Points, in no order, along strands that fork and pass close to each other.
In the rows, zero is written as 128.
Points whose rows are less than 115 apart are linked; no others are. Some points are linked to none.
Mupib: [108 185  92 142 100  93 106 128 151  70 199 106 120 122 105 155 116 119
 178 137  83 149 154 167 108 117 125 139 180]
derop: [146 134 109 139 161 163  56  69 134  87 128 123  86 120 119 125 160 143
 108  79 173 108 117 102  88 139 148 164 190]
luza: [111 186  70 138 121  80 124 120 160  81 169  87 134 119  98 140 147 141
 149 147 102 161 127 136 119 101 111 141 195]
bena: [128 102 189 119 134  90 140 161  97 128 158 109 138 113 130 122  99 127
 174 176 138 118 110 146  93 191  64 172 116]
Sudar: [119 127 103 136 143 135  99 161 170 129 104 114 157 101  72 114 149 127
 156 110 179 114 102  96 149 114 136  94 133]
tet: [150 136 160 138  89 115 155 170 112 145  96 125 142 169 130 162 126 122
 121 100  91 126 174 148 165  63 131  83  63]
tez: [103 109 148  96 171 132 123 132 127 159  70 134 155 135 111  98 142 150
  98 134 152 101  94 124 176  91 138 130 130]
kavu: [135 129 140 118 119 123 188 105 111 188 118 141 114 139 129 115  94 120
 155 115 123 143 141 122 117 120  53 123 113]
fude: [149  95 195 115  94  82 149 158 112 161 179 116 137 115 122 122  97 118
 184 160 138 129 124 156 110 180  63 111 108]
sene: [125 118 106 103 122 107 189 149 140 184  64 149 145 145 125  97 143 119
 126 106 133 114 135 131 195 103 124  94  80]
bakun: [147 164 125 119 100 106 153  84 109 156 112 115  83 164 104 141  91 126
 128  65 118 192 195 121 125  82  78 144  78]
bopo: [131  95 160  92 175 156 120 142 115 132 100 138 151 106 144 102 139 149
  92 151 162 124  73 142 157 124 132 134 104]
Goloz: [105 138 141 156 132 123 125 150 121 160  85 105 129 151  57 161  68 130
 145  80 124  89 165  91 116 103 112 180 132]
gemo: [147 132 140 133 151 177 129  99 160  76  97  87 123 102 148 133 139 182
 112  54 188 117  98  77 152 155 149 108 112]
tifa: [ 68 108 118  90 145 107 124 115 113 146 130 180 120 151 151  94 115  81
  87 160  41 119 142 155  95 103 138 172 178]
Ropu: [120 163  93 139 152 115 107  58 132 125 127 122 104 135 109 112 146 156
 132  94 141 152 123 113 125 121 115 155 199]
toku: [157 134 168 119 168 179  73 155 180  69 114 115 168 105 126 131 142 167
  50 147 164 137  88 122 164 111 180 114 130]
Libak: [ 87  79 121 125 131 144 142 180 123 207  69 148 138 128  92 128  93  90
 130 121 126  51 125 127 136 120 159 137 113]
zene: [138 159 145 178 120 150 125 109 124 123 101 113 110 164 102 168  95 138
 107  75 111 144 162  74 114  96 136 137 112]
bikeb: [153 122 152 152 156 163 133  68 125 138  96 160 112 149 157 125 149 151
  90 104 132 144 110 102 144 120 143 125 138]
Kiv: [135 133 150 128 164 180 122  86 157  92  96 103  95 120 136 132 179 190
 107  75 183  90  97  99 153 146 176 102 154]
kopi: [114 126 108  97 158 137  95 155 169 104 105  86 160  82  97  94 170 159
 150 112 203 108  71 112 173 125 137  92 133]
sez: [162 152 190 133 122 125 148 203 138  80 116  72 173 123 138 162 111 158
 111 115 125 132 122 107 142  87 136 100  70]
miro: [196 120 174  97 126 106 124 150 154 133 167 125 147  98  93  89 122 101
 133 145 187 172  96 122 116 174  70 113  77]
gipu: [182 107 104 132 110 156 107 111 157 149 167 160 119 109 123  97 133  78
 140 109 188 158 124 102  99 173 120  94 101]
bitaf: [ 66 111 181 127 180 143 135 163 136 169 101 126 171 107  85 109 120 174
 132 172 150 115  91 116 149 120 162  91 158]
vuki: [134 123 145 130 157 124 171  71 117 140 123 152 119 127 176  94 168 175
 137 152 140 172  87 131 148 153 108  95 141]
veg: [158 144  89 125 124 116 136 111  99 127  78 132 124 172 154 127 164 166
  99  69 135 136 153 134 189 105 139 156  80]
zug: [141 123 184 176 104 143 153 183 137 111 116  84 127 116 115 180  94 149
 143  81 129 131 150  88 115 130 150  78  65]
regu: [112 127 162  94 175 159 109  92 145  88 115 114 107 113 137 111 190 185
  93 125 188 113  79 126 152 135 153  96 169]
vap: [119 148 129 128  78 128 151  90  93 166 138 116  89 149 103 161  74 126
 183  88  80 138 200 152 136 103 104  84  96]
rul: [115 141  96 133 150 117  93  77 118 108 131 155 108 136 139 127 130 108
 125 112  97 133 139 160 103 128 130 208 174]
Nef: [108 184  93 104  91 107 146  77  82 162 157 129  87 147  99 168  64 112
 185  87  90 136 196 179 154 110 135 129  93]
Lizor: [133  96  95  78 118 155 120 150 121 181  99 160 110  91 145  69 158  81
  61 121 153 101  99 125 144 107 165 109 129]
Ror: [109 134 134 139 154 108 152  84 115 126 110 147 126 150 158 115 173 165
 117 165  98 155 102 144 161 110 121 119 169]
Komug: [141 128 187 142 160 130  80 112 170  87 172  98 143 107  97 122 102 143
  86 171 171 145  96  72  89 192 148 153 155]
zizo: [152 128 178 120 164 158  95  95 177  87 148 100 135  94 117 103 120 171
  87 140 205 163  80  78 124 185 131 128 139]
nabe: [128 150 110 175 124 146 136  88 122 114 107 109 114 148 152 153 174 190
 122  91 121 113 122 117 159 133 185 115 152]
kole: [156  97 106 169  96 181 108 161 130 135 141 144 138 109 139 147 159 117
 164 121 171 109 114 148 151 183 189  77  77]
tob: [160 127 145 111  77 123 156 149 117 179 118 155 125 169 141 147 108  88
  92 134  67 109 162 152 159  60 119  95 104]
fibak: [122 150 144 144 120  89 156 151 112  74 156  85 131 129 134 178 123 147
 144 161  60 139 145 149 126 113  95 184 159]
tugo: [101 145 117 132 130 110 157 181 122 121  93  77 175 121 138 127 156 186
 166 143 138  87  90 146 180 119 139 117 109]
zigir: [119  74 188  90 182 138  77 130 116  69 153 136 159  89 121  97 145 124
  58 187 159 147  96 136 134 185 144 165 120]
Fuva: [139 138 124 150  70 119 150 146 103 121 185  94 123 114 134 147 118 145
 220 144 140 131 143 152 120 192  99  82  94]
taso: [111  91 119  82 161 121 159  64 110 167 132 165  99 116 157  68 183 140
 116 146 149 156  87 138 133 138 111  86 171]
vid: [ 96  85 109 115 123 144  80 141 115 140 156 185 132 126 169 111 138  79
 107 161 105 101 127 155  80 157 186 121 148]
Nizul: [132  88 119  63 138 154 134 163 135 187 126 166 128  67 127  46 145 100
  63 150 165 141  90 123 129 127 148  84 127]
rus: [143 110 106 101 150 129  84 156 131 126 125 143 152 113 118 102 144  87
 116 146 160 113 100 130 111 104 117 145 129]
Num: [ 63 110 117  81 122 125 101 109 147 134 153 197  95 128 167  75  99  72
  95 150  45 128 151 139  65 135 137 155 168]
vabu: [135 145 162 131 148 146 134 174 142  88 102  91 174 122 141 150 125 175
 101 148 141 109  87 118 157 111 147 132 106]
galo: [119 150 106 161  79 142 156 130 111 134 147 109 122 132 130 153 126 144
 205 122 125 135 157 147 136 145 120  65  97]
los: [144 144 137 125 118 105 179  98 131 159  98 127 109 147 105 110 112 126
 140  77 137 173 165  96 128  95  58 104  89]
povi: [144 131  56 121  99 125 121 113 127 148  86 133  89 143  85 140 112  95
 123  39 154 150 199 115 145 111 122 143  48]
Lar: [ 68 140 121 140 132  94 124 165 117 147 137 125 154 145 108 130 140 138
 170 190  90 107 115 162 130 102 137 111 186]
gib: [ 78  82  95  85 122 126 108 151  91 150 141 176 139 110 167  90 167  84
  78 164 102  88 115 162 112 125 184 107 161]
Niki: [157 129  98 151 125 151  97 114  95 118 103 141 125 150 153 150 151 126
 108 104 124 104 129 149 138 113 148 181 119]
Vopoz: [167 134 209 154  97 119 152 181 117 113 122 113 151 144 154 173 118 145
 112 115  93 147 148 139 146  71 136  75  77]
Bog: [103 168 110 167 112 147 128  90 100 142 148 123 106 136 120 157  70 134
 186  88 112 123 161 148  87 157 125 169 144]
Vofu: [149 151 108 200  93 166 122 124 144  85 156 104 131 146 159 184 159 166
 120 116 114 142 129 102 125 138 209  72 122]
Mor: [ 82 117 144 128 145 104 137 118 114 124 145 165 118 171 137 126 121  97
 127 184  27 134 143 173 125  97 127 155 181]
Zuval: [136 145 176 187 114 160 146 139 126 118 133  97 121 148 124 186  88 160
 123 103 112 131 141  71  99 126 146 120 115]
Damar: [121 106 144  80 175 135  86  88 134  62 151 130 103  94 130  95 213 154
  95 148 191 136  80 130 134 151 133 100 176]
Sizap: [125 114 174 162 162 155 172 130 162 167  93 157 133 108  97 119 103 149
 140 107 150 151 117  89 141 159 136  72 115]
luvi: [ 96  96 160 145 156 130 114 156  75 102 126 122 143 117 160 142 117 143
 143 175 123  88 103 147 101 176 136 199 131]
malub: [115 157 133 131 143 103 152 131 169 104 156  69 153 119 103 143 111 182
 146 151 143 140 105  71 100 125 103 118 166]
toz: [ 99 147 109  99 138 114 124  70 128 143 139 174  94 137 150 119  76  86
 124 108  68 134 159 173  83 130 109 220 153]
Kibo: [177 139 122 142 130 132 121 101 142  64 157 105 119 106 149 122 147 152
 123 133 172 178  97  87 117 172  89 137 118]
lunu: [132  84 152  96 123 108 131 172 124 122 170 166 137 119 158 112 148  59
 108 211  79 136 135 170 125 141 132 126 118]
gagip: [148 138  96  98  90 123 135 148 121 180 109 165 120 172 147 123 129  78
  68 156  75 103 151 151 165  71 143 129 123]
zatel: [146 147 100 148 150 152  88  35 140 117 136 148  69 144 123 114 174 139
 120  70 149 145 125 105 110 133 146 130 198]
Leba: [112 132 137 108  98  91 167 144 116 174 153 130 137 138 115 124 111 125
 195 162 100 123 140 175 133 107  70  82 146]
guvu: [132 125 187 122 165 112 104 133 148  64 148 100 141 114 116 136  98 133
 100 184 133 141 113  82  99 136  85 193 159]
fupod: [106 121 130  95 167  92 162 134 150 183  55 152 154 161 107  82 150 154
 105 115 142 116 124 115 213  89 145 104 122]
kezak: [136 140 141 161 122 124 123 123 151 139  78 133 106 166  66 152  99 110
 102  57 119 151 183  65 132  81 129 109  92]
gukig: [ 84 113 116  84 142 112  91 108 148 150 153 180 111 122 146  75 101  76
 120 136 101 137 137 122  41 146 111 155 171]
geli: [165 130  70 106  89 136 151 128 130 153 117 144 128 124 137 107 150  90
 136 111 146 135 138 146 147 104  97  95  80]
kav: [ 96  85 135  70 129  90 119 188 113 130 150 152 149 110 150 101 128  68
 132 189  95 103 136 166  88 131 103 155 131]
feni: [159 105 109 113 115 135  81 118 145 133 172 167 117 117 152  95 122  59
 131 139 154 136 131 129  67 190 123 136 113]
suli: [ 98 153 148 123 163  96 148 111 143 131 125 107 143 125 105 103 120 170
 147 163 144 152  97  93 123 115  80 122 179]
rikib: [109 147 132 144  96 110 181 157 101 150 125 107 142 133 133 142 128 158
 194 141 116 120 135 165 148 126  96  95 109]
Zino: [ 97 130  98 153 125 126 134 141  78 123 114 100 137 120 155 147 151 173
 173 147 125  84 102 177 142 151 143 163 135]
tizuz: [135  92 157 113 177 139 105 119 100  77  99 146 133 131 160 132 128 105
  74 163 102 126 127 131 123 108 103 233 129]
Sagek: [154 180  83 109 105 102 122  80 100 139 135 140  91 160 116 155 100 100
 105  72 119 179 184 154 137  90 100 197  92]
rinub: [147 120 104  92 101 115 181 151 123 182  83 131 132 138 123 108 118 100
 127 100 135 112 144 132 159  94  80 125  64]
fonu: [123 117 122 150 147 149 139 104 127  74 141  70 133 120 167 177 140 207
 117 139 127  89  91 115 118 163 168 168 161]
Lavi: [ 72 128 166  99 172 136 123 128 153 120  71  89 160 126 114 109 131 191
  98 128 173  93  89 112 183 107 140 127 152]
miki: [ 85 108  80 106 134 110 147 108 123 225  84 154 103 150  95  94 104 116
 129  94 133  90 157 117 148 129 132 160 153]
bip: [127 128 117 125 161 138 119  78 122  50 123  75 110 109 162 152 146 191
 102 129 137 111 105 119 123 148 124 206 171]
kef: [174 116 169 150  83 143 150 138 109 127 175 159 123 152 171 172 131 112
 139 174  84 143 139 174 146 153 138  74  88]
piz: [112 148 152 138 156 120 130 135 116 111  95  99 153 146 126 146 117 173
 107 159 118 104 104 116 142 102 121 172 149]
suti: [ 94 116 162 139 141 103 126 158 122 124 160 156 142 152 124 136 139 113
 139 207  67 136 118 161 127 116 139 110 175]
rop: [165 140 101 156 137 158  78  85 118  80 118 112 108 128 140 148 153 146
 100  80 152 117 121 111 117 125 146 184 147]
rit: [104 118  98 130 140 114 132 140 126 185  68 137 121 150  62 134  88 119
 139  78 142  88 161 102 145 120 120 175 117]
Pinil: [125 193  57 131 125  85  97 112 153  86 145  75 139 123  88 146 146 155
 121 112 129 143 132 114 127  90 132 173 178]
pafa: [150 160 140 151 111 123 171 119 132 101 136  92 122 126 147 127 131 163
 145 104 145 181 132  94 114 129  94  86  90]
Bug: [175 115  73 111 109 156 122 100 105 134 129 149 105 111 176 112 120  85
 128  98 150 123 137 146  95 149  93 176  97]
gufa: [186  96 186  99  99  83 125 152 139 160 184 124 138 107 108 105  97  79
 152 141 160 143 125 133  93 170  58 115 100]
levu: [184 117 108 150 109 168 123 150 133 112 127 142 144 108 163 127 178 127
 134 103 170 144 104 144 162 151 159  73  57]
kome: [ 79  96 100 124 139 135 153  97 133 214  99 159 110 131 102  86 115 108
 150 113 135 106 128 111 125 135 133 104 163]
kidaf: [166 130  66 124 104 142 134  83 106 148  83 143  87 155 142 127 141 128
  99  34 151 151 177 122 167 122 134 155  53]
vel: [ 78 104 111 151 134 146 124 157 100 182  94 128 143 131 106 135 110 120
 179 125 134  58 129 146 121 138 157 147 134]
dumut: [120 160 114 165 117 104 148 162 143 101  71  91 138 162 115 148 135 154
 113  74 121 122 172  96 177  95 186  85  80]
baz: [115 138 111  83 118  79 158 134 127 181 132 134 134 138 104  97 119 100
 158 156 112 132 135 158 125  86  58 123 154]
pegaf: [ 74 141 128 138 133  86 123 172 126 113 166  98 150 122 111 136 125 146
 183 190 103 112 115 148 101 146 122 138 189]
Lazo: [161 112 117 128 121 130 110 123 121 113 159 151 120 125 152 122 123  89
 138 146 134 142 133 143  93 155  93 155 115]
biti: [140 146 106 190  87 154 145 123 139 100 171 100 128 124 161 156 162 173
 161 127 142 148 118 111 132 182 184  59 120]
Runi: [118 110 100  85 153 108 143  66 108 146 122 163  95 125 167  77 139  98
  99 138 101 150 124 146 108 127  88 181 166]
fifeg: [130  86 113  79 160 145 122  67 108 140 145 173  75 110 160  76 203 119
  92 124 159 132  99 138 103 149 143  92 172]
zuv: [103 180 102 139  98  76 176 140 107 100 153  76 133 126 131 169 133 175
 169 150  79 139 138 174 142 115 102 150 144]
zupu: [128 178  93 136  69  95 156 135 112  82 186  60 115 107 131 176 123 159
 187 130 102 165 157 170 119 122  99 106 116]
zir: [178 133  61 130  93 149  96 135 108 115 117 148 132 150 149 151 153  85
  98 108 119 115 151 168 145  91 142 158  82]
lemu: [123 170  98 129 132  82 148 145 123 114  77  99 139 175 129 125 144 187
 115  76 136 141 177 102 204  96 153 135  92]
Sope: [151 135  69  96  60 145 158 131 125 177 128 146 118 123 130 122 115  75
 157 125 107 104 172 149 153 111 118  59  90]
nitaz: [ 62  89 132  82 128 113 129 184  95 189 136 155 151 113 140  94  99  90
 135 171 114  75 121 152  75 137 134 133 137]
Fuli: [162 139 143 165 109 156 144 101 121 125 141 134 107 140 134 140 114 126
 142  98 141 175 146  94 107 137  99 103  95]
Razen: [107  97 108 170 114 167 135 157 115 156 107 136 131 115 121 148 127 128
 187 111 151  80 120 139 141 169 167 102 102]
verad: [147 128 199 160 148 122  98 137 151  71 176 102 140 130 118 167 103 133
  86 184 113 136 113  82  93 168 151 173 158]
gos: [142 158 139 132  77  87 136 127 109  97 169  82 108 124 121 170 102 140
 161 114  87 171 165 160 117  94  72 120 128]
mipuv: [127 154 167 154  95 102 172 138 134 131 130  85 121 136 115 148 111 163
 163  98 113 163 156 101 118  99  97  67 114]
Lukit: [128 130 149 182 102 164 168  85 120 150 109 139  84 150 121 160  88 128
 153  72 114 159 173  95 115 139 120  74  82]
Minu: [118 140  84 174 112 147  98 147 153 123 128 109 139 114  82 141 141 126
 171 101 158 111 126  99 124 134 158  96 145]
feki: [125 129 104 183 116 154 118 181 175  93 110  98 149  97  91 164 139 142
 147  86 158 109 115  88 142 140 195  63 104]
ran: [109  82 108  95 132 151 131 164 128 200  79 150 129 103 113  93 115  84
  93 119 150  75 109 118 140 111 155 132 116]
pizim: [118 153 126 177 130 120 147 184 177  95  82 103 161 121  89 153 136 142
 121  86 131 118 139  94 168 105 200  42 100]
Mosep: [125 142  58  98  82 132 134 122 138 194 117 153 105 131 117  98 105  69
 129 115 110  98 166 139 141 110 128 113 131]
zav: [170  95 143 141 104 148 105 139 119 129 174 172 126 134 170 134 133  74
 115 178 116 126 127 166 110 193 169 119  92]
kipin: [ 73  98 110  88 164 105 107 126  89 125 116 126 149 108 120  93 187 153
 130 156 156  94  87 156 138 119 137 123 174]
Gosef: [123 139  86  86  99 124  95 125 156 162 156 151 120 103 118 102  77  65
 185 106 139 107 165 142  54 147  87 143 135]
funu: [160 123  86 114 141 116  86 125 129  49 138 123 129  97 145 116 180 106
 130 145 143 150 115 147 130 128  92 185 134]
Zikam: [134 143 146 175 147 151 145  85 139 130  77 136 119 159 139 135 150 173
  99  75 130 127 132  87 169 119 174 102 136]
Vome: [161 131 138 137 143 165 122 104 182  78 147  73 137  89 122 129 117 180
 119  88 205 147  92  50 118 187 139 110 109]
Nas: [ 92 115  98 147 128 140 139 101 157 194 117 156 105 129  72 113  85  89
 175  91 132 119 153 100 102 139 112  94 160]
Muf: [101 155 155 154 158 116 183 116 150 137  89 119 158 135 145 110 152 192
 133 128 128 133 107 108 182 117 162  67 149]
Gatu: [121 120 136 158  93 128 143 156 123 154 175 117 140 114 119 124 130 130
 213 161 164 119 117 147 128 215 138  74 104]
pemor: [110 176 103 154 120 119  84 114 121  84 151 144 119 142 127 174 106  98
 137 115  67 124 162 178 109 116 153 212 157]
guz: [ 94 181  90 134 111 115 127  85 102 167 142 141 104 147  99 154  72 117
 169  74 118 123 176 163 133 125 138 184 134]
dip: [134 120 175  90 166 115  80 174 159  69 144  97 166  95  96 113 112 127
 100 184 176 135  86 108 124 133  86 165 128]
Pav: [136 110  67  91 120 134 120  88 108 153 124 158  93 108 176  83 141  88
 112 113 135 116 129 158  98 143 114 169 142]
zad: [139 137 140 141 137 116 151 133 117  40 154  89 124 105 158 156 143 130
 136 160  78 158 153 132 131 132  92 232 139]
tapu: [118 118  86  98 101 124 149 105  99 174 112 167 101 154 180 101 137  93
  82 160  68 113 135 172 153 106 142 141 146]
romob: [143 141 124 142 142 172 110  97 122  86 108 104  89 138 153 156 207 188
 109  91 151  72 104 130 153 140 196 123 151]
Pelog: [142 111 163 130 157 134  98 140 107 113 112 148 133 146 139 149  92  96
  97 143 104 109 133 126  85 110 103 213 131]
loku: [103 121 136 162 145 130 123 129 106  94 152  88 128 114 155 157 112 175
 148 157 125 102 106 119  89 192 146 187 162]
nupu: [190 114 112 126 103 146  97 161 121  87 145 161 131 140 160 161 143  55
  90 150  98 126 144 159 118 101 121 157  94]
vol: [139 132 180 143 148 138 111 140 114 134 105 118 138 147  99 152  71 127
 115 115 125 107 132  91  93  97  88 190 133]
vuva: [162 122 101 127 102 139 136 122 141 158  83 147 103 154  90 138 106  81
  96  58 130 141 179  87 134  90 108 119  63]
ruvi: [132 113 103 148 121 160 109 118 159 175 120 165 117 136  90 123 103  69
 132  98 135 117 148  93 102 117 141 106 145]
Vizi: [179 117 161  78 161 124  90 170 158 109 148 115 168  89  91  86 124 110
 115 159 203 158  76 119 130 154  83 133  86]
gazo: [121 141 151 166  79 116 154 162 132 113 118  59 113 134 122 180 108 151
 161  86 110 136 178 111 120  99 144  67  75]
fovos: [113 137 175 129 140  83 137 179 149 107 164  79 158 118 103 148 113 162
 148 192 120 119 101 107 109 128 105 133 172]
Ris: [138  79 154 137 126 182 153 177  95 182 116 153 141 120 161 138 113 119
 132 149 136  88 101 155 132 162 165 129  79]
lumiv: [162 151 145 183 121 159 122 148 136  93 132 132 149 146 161 172 159 156
  97 141 111 141 115 120 146 117 192  95 114]
Fifi: [158 144 135 119 142 108 143 110 121 113 111 136 132 142 136 118 135 128
 108 138 122 164 118 121 133  91  58 155 120]
miz: [106 158 116 194 102 146 151  75 131 141 104 135  87 180 113 162 111 148
 140  71  90 159 185  99 147 121 170  67 112]
muli: [165  94 132 164 133 183 116 101 157 158 143 167 111 106 118 116 136 110
 137  98 182 154 116  95 120 188 158  83 116]
sabe: [147 127 138  87  99 108 170 101 115 171 152 148  98 137 141 114  71  91
 146 123  91 144 157 149  96 113  41 139 137]
fas: [ 99 128  91  90 153 101 110 138 127 117 105  95 151 102 109  87 191 166
 153 139 179 104  76 144 167 113 118 114 155]
serem: [ 74 130 191 115 182 152 135 124 177 127  96 101 168 110 106 110 107 203
  93 155 166 127  92 101 160 116 152  97 168]
zaz: [ 65  87 149 113 145 121 132 189  98 186 138 141 167 117 111 109 120 123
 168 182 137  84 104 156 105 148 157 109 136]
ker: [120 168 121 146 108 109  75 137 156  48 192 123 118 124 119 170 103  98
 161 124  64 140 171 160  84 128 130 190 164]
kozol: [136 177 147 154 140 110 144  97 144 109 112 118 135 171 124 139 131 165
  91 124  98 163 133  83 140  80 119 125 156]
magat: [128  83 186 105 183 148  89 126 123  49 118 128 145 107 149 126 128 122
  60 182 143 139 103 119 140 132 112 205 127]
Vafa: [146 132 168 159 107 120 141 148 121  97 163 145 129 159 155 171 139 122
 130 183  62 154 133 159 145 116 127 111 136]
Tizot: [ 95 157 134 179 132 123 179 108 153 136 106  97 135 139 112 145 122 184
 149 102 119 133 131  75 139 129 150  84 148]
das: [ 98  92  99 102 114 130 147 145  85 169 115 160 128 131 180 110 150  98
 107 177  88  90 115 186 139 119 157 127 133]
Bafo: [147 134 110 110  75 127 152 110 127 168 141 135 107 136 105 135  98  93
 173 103 105 139 183 141 134  99  91  58  98]
Gimos: [125 124 124 172 111 150 154 147 130 129 150 101 141 100 144 131 154 176
 188 130 172 124  94 123 148 208 165  76 106]
risus: [113 161 146 139 155 109 154  93 129 104  91 106 141 160 155 137 144 204
  87 142 107 128 113 111 169 102 137 150 162]
Semog: [138  97 131 126 105 148  58 148 147 132 186 183 133 131 151 118 133  54
 102 173 108 113 139 154  82 180 201 106 122]
zeg: [145  84 165  91 171 134 112 131 124 130 145 156 145 102 130  86 131 110
  84 179 161 154  91 129 115 163 123 139 112]
borid: [165 132 129  87 153 137 106 164 153  84 125  99 163  89 125  95 147 138
 130 137 198 148  68 120 158 135  85 123  84]
koru: [ 55  86 146 138 165 147 111 164 110 183 120 148 164 114  94 115 136 139
 144 161 138  88 102 136 122 132 196  90 169]
Nege: [201 115 169 158  96 137 132 117 125 111 185 159 122 140 159 143 153  97
 109 178 111 173 123 162 134 199 145  98  79]
dolus: [127 168  84  95 118 101 135  77 106 166 140 173  90 165 140 138  78  93
 100  96  88 140 177 170 142 109 121 218 131]
boda: [111 120 154 137 128 107 140 172  84 119 135 101 139 119 138 152 101 143
 178 162 118  96 120 160  98 156  89 186 126]
Puz: [177 126 121 120 130 141 121 158 147 104 143 119 154  91 135 100 167 139
 154 124 197 158  82 123 152 164 115  89  71]
muz: [160  95 142 121 161 162 105  78 126 134 134 170 104 119 155 107 163 127
  92 127 163 145  92 118 119 147 146 118 144]
kode: [116 136 144  97 153  84 130 156 132 144 126 123 152 123  90  98 124 118
 147 168 138 133 106 129 116  88  59 132 156]
Tozad: [141 104 160  82 100  96  81 152 163 149 189 165 121 129 126 107  85  51
 135 155  91 119 151 138  66 132  96 116 155]
zeri: [102 167 108 195  99 147 142  99 149 128 135 106 107 158 101 162 117 156
 149  89  99 149 157  87 123 120 166  78 154]
pudit: [ 89  82 122  50 179 115 104 118  92  80 133 139 133  94 129  86 217 144
 102 154 168 108  84 163 146 131 121 116 166]
lelu: [141 123 166 184 118 176 145 166 107 144 103 152 151 152 162 177 134 142
 118 140 100 106 124 147 158 119 194 101  90]
zofin: [149 177 141 134 137 102 159 101 122 108  85 109 135 164 135 120 129 166
  97  98 127 165 144  94 151  82  93 139 100]
Diba: [125 150 111 136 152 114 126 106 116  45 125  85 126 108 149 161 140 149
 102 141  92 134 138 131 136 121 120 249 159]
tiku: [153  93 139 147 144 183 114 130 172 181 126 180 117 108  93 117 100  76
 103 104 157 135 128  82 101 142 162  97 124]
tizi: [121 176  77 153 113 112 102 156 144 103 126  66 152 141  82 175 126 158
 121 104 122 102 146 105 125  86 167 167 148]
peko: [157 132 151 108  95  83 139 122 116 122 169 127 116 132 123 140  97 108
 153 124  89 168 159 158 111  93  37 127 138]
zaf: [160  89 148 117 139 124  90 183 127  84 151 160 150 123 148 141 162  67
  92 194  92 130 125 156 130 111 145 161 113]
sare: [ 82 100 118  72 165 104  79 118 147 153 149 171 142 104 113  55 122  84
 107 140 149 135 114  97  50 129 111 128 181]
febo: [140 114 117  94 143 111 162 101 118 156 117 157 120 127 159  90 141 108
 106 158 119 150 108 137 128 113  73 145 129]
zopo: [128 150  80  87  82 131 106 131 139 175 138 150 113 126 110 123  68  57
 152  97 101  81 186 157  98 104 118 140 130]

A fork is a point with three links. Follow the links from the first point to the second and name the forks in between, in order.
vuki; Lizor | Kiv > Vizi
vap; tizuz | Sope > tez
zaz; Bog | tez > Sope
zad; muz | Vizi > Kiv
Ropu; fupod | tez
galo; Nege | suti
tifa; taso | suti > risus
febo; Puz | risus > Kiv > Vizi

Follow the links from the first point to the second, and from the first to the third. Name the last point that the two ways share.
Bafo; koru; Pelog | tez
Semog; gukig; Gatu | suti
Minu; loku; fifeg | Kiv
Bog; miki; rop | tez
bip; fifeg; Libak | Vizi
kidaf; Ror; borid | Kiv
Mor; febo; bikeb | risus
Razen; loku; lemu | Vizi

A fork is a point with three links, a tip a point with one. Leave the first point through the second and follow the links. Name the first fork or tip that comes.
tiku; ruvi | tez
gos; peko | tizi
lemu; veg | Muf
zug; Zuval | Kiv
magat; tizuz | risus
rikib; Leba | suti
